Each scene shows the same named points in several views. A view is turned or mirrored, and shifted as a whole, has a little noise and may leave points out.
(in the rows, 128 means zero)

Scene 1
View 1
Z201: [ 99 130 112 107 115 152  78 144 151 135 129 131 160 159  81 189 122 108
 121 130 127 158  96  64 115 143]
Z242: [115  88  65 111 119 120 135 150 110 168  69 104 175 134 119 168 131 107
 153 135 128 130  96  88 115  95]
Z842: [153 122  97 111 193 152  66 119 101 149 132 163 143 160  56 158 108 115
 137 159 146 143  97 142 142 107]
Z382: [109  95  80 102 121 136 102 140 106 134  84 139 154 151  82 156 116 105
 121 149 143 108  98  77 128 129]
Z558: [118 137  88 106 114 135  86 116 139 135 137 127 155 162 102 173 107 101
 133 151 124 155  95  66 126 140]
Z490: [129 115  98 127 162 157  91 177 144 194 115 135 177 157  92 185 139 119
 147 108 129 187 103 135 118  71]
Z154: [125  87 123 100 124 126  87 151 111 162  90 123 161 120 114 182  91 101
  93  95 118 111 124  82  81  66]
Z334: [111  77  75 114 129 137 113 178 111 181  63 126 169 146 109 161 117 111
 120 106 140 118 111 101 113  70]
Z57: [129 118  75 115 151 130  91 136 122 179 116 114 158 153 123 167  87 112
 127 119 127 145 111 104 120  84]
Z297: [140 123 167 109 197 172  50 143 130 133 142 166 159 133  15 206 154 122
 135 137 130 170  94 140 106 121]
Z228: [133 116  83 103 106 112 100 116 115 148 115 115 157 141 134 165  88  90
 123 136 117 132 107  69 110  99]
Z700: [103 115 157 102 173 160  60 144 135 135 119 125 157 127  48 210 122 127
 105 110 126 137 105  90  90 131]
Z47: [118 135  93 112 167 152  80 120 131 139 133 131 153 162  66 177 122 120
 146 159 138 157  87 103 137 149]
Z362: [157 108 110 100  84 127  84 132 108 127 122 179 155 149  94 156 115  74
 117 153 122 137 107  86 117  88]
Z296: [107  75  96  97  97 135  84 155  94 136  72 157 145 149  95 146  80  95
  71 118 145  72 120  62 110  96]
Z655: [158 128  92 110 181 143  70 106 102 144 139 159 143 158  67 156 105 109
 142 169 141 146  96 136 142 114]
Z728: [124 117 118  91 114 131  88 100 109  96 119 141 151 135  62 178 127  96
 132 175 127 122  87  65 117 162]
Z514: [125 149  93 105 145 137  74  95 133 130 151 124 148 160  91 176  99 109
 138 160 126 158  92  80 130 151]
View 2
Z297: [ 90 126 154 134 121 132  89 123 134 167 175 163 169  88 107 170 125 180
 121 116  82  91 137  99 174 127]
Z700: [117 158 148  62 115 120 114 131 130 137 158 139 145  75 118 168 115 184
 138 125  93 122 140 123 158 112]
Z558: [117 123 153  47 171  83 148 158 130 152 161  68 158 118 104 126  87 180
 119 121 112 131  80 107 149 130]
Z201: [110 128 155  47 148  81 117 145 133 145 164  79 156 112 112 140 110 178
 123 125  97 139 103 108 142 126]
Z242: [162 155 133  69 169 114 150 178  94  89 182  68 159 133  97 137 105 130
 181 116 131 155  69  81 170 103]
Z514: [109 116 155  59 175  96 158 154 129 168 159  88 158 107  95 132  76 198
 102 124 114 117  80 117 159 130]
Z655: [ 99 113 140 123 177 127 150 159 135 172 164 140 161 115  79 154  67 170
 112 142 108 105  73  81 177 129]
Z296: [130 179 111  37 150  72 136 178 146 115 120 112 126 106 106 148  70 106
 191 176  91 176  79  93 134 111]
Z334: [155 160 120  67 150 117 134 180 115  80 177  98 140 127 106 166 109 116
 180 145 116 168  82  52 160  97]
Z728: [106 150 150  76 168  79 136 142 122 168 134  97 174 102  83 106  82 165
 161 117  99 125  85 157 157 130]
Z842: [ 98 118 135 127 167 132 139 157 136 164 165 151 159 116  80 165  75 163
 117 150 102 115  79  73 179 124]
Z382: [121 154 132  66 167  93 137 161 119 127 147  94 157 126  79 136  87 140
 170 147 103 163  71 112 158 109]
Z362: [117 138 132  90 168  59 125 175 149 152 144  89 157 113 117 116  80 113
 166 126  98 118  78  75 138 148]
Z57: [148 133 132  61 165 119 163 183 127 116 178  94 135 113 117 161  82 156
 129 135 125 132  80  53 160 115]
Z228: [150 146 135  45 175  86 170 185 126 126 153  72 142 106 119 126  71 144
 153 120 125 127  73  85 150 128]
Z490: [129 114 145 102 141 134 111 159 122 110 213 104 155 127 118 179 133 158
 121 119 111 127 106  33 167 115]
Z47: [102 115 155  84 167 119 138 145 120 156 172 108 167 122  79 149  96 194
 110 131 107 131  84 110 172 117]
Z154: [162 175 122  49 133 100 145 181 134 101 152 113 124  81 144 155  88 123
 180 129 112 129 109  68 146 116]
View 3
Z728: [147 108 164 131 166 113 112 150 153 124 101 131 106  84 143 130 109  97
 118 100 155 127 146 120 135  77]
Z228: [166 175 172  85 179 100  91 132  97 120 120  89  80 107 132 100 125 120
 122 123 151 116 126 118 143 108]
Z47: [114  97 172 129 128 125  93 137 127 141 158  96  95  98 145 103  95 109
 119 107 188 148 133 121 152 107]
Z201: [135 119 173 114 137 122  90 119 141 114 129 121 103  80 146  69 129  93
 127 118 178 116 118 106 142 122]
Z362: [151 120 139  87 178  87 112 145 114 103 117 129 103 114 115 133 130 123
  99  92 142 110  96 116 131 127]
Z655: [116  96 160 121 137 110  98 156 106 150 170  89 102 137 137 149  84 134
 102  90 182 157 116 123 169 118]
Z700: [126 132 172 113 121 128  72 140 193 135 127 128 141 121 167  93 122  94
 121 126 186 135 121  77 184 131]
Z297: [104  68 146 114  89 114  84 153 177 129 157 134 161 144 149 117 107 101
  94 103 197 161 132  87 188 151]
Z154: [154 202 156  56 173  99  67 137 156 121 115 101 107 143 136  95 136 119
 117 142 147 116 103  82 164 142]
Z558: [148 124 181 120 151 117 100 125 101 120 135 106  88  80 141  90 120 107
 124 109 174 119 126 124 140 104]
Z242: [131 172 142  59 170  99  79 133 141 125 136  68  56 113 107  73 107 109
 120 151 141 141 157 117 118 104]
Z334: [112 182 134  49 170 101  66 132 160 130 149  74  62 132 111  73 112 120
 117 152 144 133 106  96 128 138]
Z296: [133 185 148  87 214 107  88 141 174 131 105 116  72 110 134 120 124 127
 126 118 130  96  52  92 127 117]
Z382: [119 144 149 100 179 111  92 141 162 136 127  99  66  97 125 107 102 112
 124 121 145 127 111 113 120  98]
Z490: [105 117 142  66 106 104  67 126 124 120 186  81 101 139 117  61 116 114
 104 136 185 153 124 101 157 167]
Z514: [145 114 191 136 143 122  99 133  97 134 140 102  98  87 154 108 107 111
 124  99 186 131 132 127 157  97]
Z57: [136 170 170  77 153 108  74 130 101 134 158  69  79 129 131  89 112 129
 118 132 170 135 112 110 160 132]
View 4
Z47: [142 123 123 113 104 163  70 131 193 138 120  89 141 105 158 182 116 162
 157 111 134 193 127 134 106 123]
Z558: [129 122 144 121  96 142  92 108 191 130 137  74 151  85 166 180 162 150
 163  97 121 165 132 152 107 120]
Z242: [118 120 123 115 109 183 150 111 130 136 190 112 108  83 180 162 144 168
 144 117 111 151 114 164  77 153]
Z334: [109 122 109 119 113 185 170  90 139 137 206 117  98 128 151 185 139 192
 150 122 130 154 124 158  79 141]
Z57: [102 115 123 123 114 161 137 104 149 126 157  76 125 108 143 203 142 159
 170 122 154 171 122 163  69 136]
Z700: [153 159 161  84 116 190  96  93 183 161 133  75 118 156 134 194 138 180
 131 118 146 179 171 115 128 160]
Z228: [104 118 151 121  94 149 144  97 154 129 161  87 140  82 153 184 177 131
 158 106 135 145 125 153  86 134]
Z842: [118 108 112 122 110 158  92 126 181 129 122 120 133 128 124 184  86 148
 166 130 173 211 121 109 106 110]
Z154: [102 135 160 106 112 171 175  67 139 143 185  93 110 137 125 196 171 158
 145 122 158 147 151 140  97 154]
Z728: [148 134 164 104  80 158  91 113 196 148 133 119 149  88 162 152 153 128
 133  97 116 156 138 103 138 124]
Z382: [133 128 122 114  83 173 132 106 181 142 174 130 132 107 158 171 146 161
 142 105 112 149 121 127 102 115]
Z201: [141 134 147 112 107 150  88  89 198 141 146  70 134 114 166 182 161 181
 154  95 118 169 152 151 126 130]
Z655: [115 106 120 122 105 152  86 132 181 127 112 114 143 112 129 182  93 133
 167 128 170 210 117 111 104 112]
Z296: [117 135 131 117  72 171 182  68 184 147 204 137 131 142 121 195 178 159
 142 102 127 123 134 119 103  99]
Z362: [101 103 154 134  99 119 135  74 175 125 168 127 131 100 149 152 157 137
 161 102 144 164 137 124 141 113]
View 5
Z334: [126 183 119 133 140 137 127  94 119 163  64 164 103 119 159 109 107  73
 122 208 147 109  95 102 171 113]
Z728: [129 136 126  90 148 161 127 155 136 105  97 156  96 134  85 115 139 103
 172 132 114 151 143 167 144 146]
Z296: [144 154  77 118 113 128 117 132 141 124  52 170  54 122 153  98 119  93
 103 171 149 109  83 151 148 120]
Z362: [130 156 104 100 146 152 142 144 146 105  59 168 106 147 148 116 132 119
 173 188 169 166 115 159 145 138]
Z228: [ 88 149  88 109 159 148 116 117 130 126  81 174 109 141 142 144 103  81
 155 173 159 126 122 140 131 146]
Z297: [168 154 165 142 128 183 187 154 152 163 110 171 176 120  79  85 104 158
 182 142 111 188 116 105 149 106]
Z242: [ 98 181 130 112 161 145 114  93 102 147  78 156 105 129 143 125 124  53
 149 198 139 109 129 110 172 130]
Z57: [104 159 100 133 156 150 129  97 144 159  90 170 135 127 140 139  78 100
 143 178 147 134 119 106 133 127]
Z700: [143 139 138 146 124 171 160 153 134 162 110 186 143 116  79  99  97 115
 149 124 110 131  79 123 138 119]
Z490: [140 180 158 145 165 160 160  95 144 183  92 162 172 121 130 130  88 112
 167 209 141 155  96  85 156 114]
Z842: [150 163 118 124 140 159 144 111 177 151  95 147 136 124 118 107  90 156
 154 162 118 187 171 102 142 106]
Z154: [103 159  87 141 118 152 144 132 109 149  68 200 115 132 152 100  98  86
 132 166 166 107  77 122 143 120]
Z47: [141 149 142 113 166 159 131 114 167 147 114 142 133 119  85 137 102 120
 163 154 104 159 143 123 138 133]
Z201: [140 140 142 116 165 155 137 134 149 141 101 161 127 123  90 146 113  97
 162 162 125 136  76 153 133 147]
Z514: [117 131 117 105 174 158 123 122 167 130 115 153 130 132  89 157  97 116
 170 144 120 157 142 146 115 150]

In a view up to two points have been moved. Name them for each view, in the order of its rows, or write -.
view 1 -> Z490, Z655
view 2 -> Z201
view 3 -> Z362, Z296
view 4 -> Z700
view 5 -> Z57
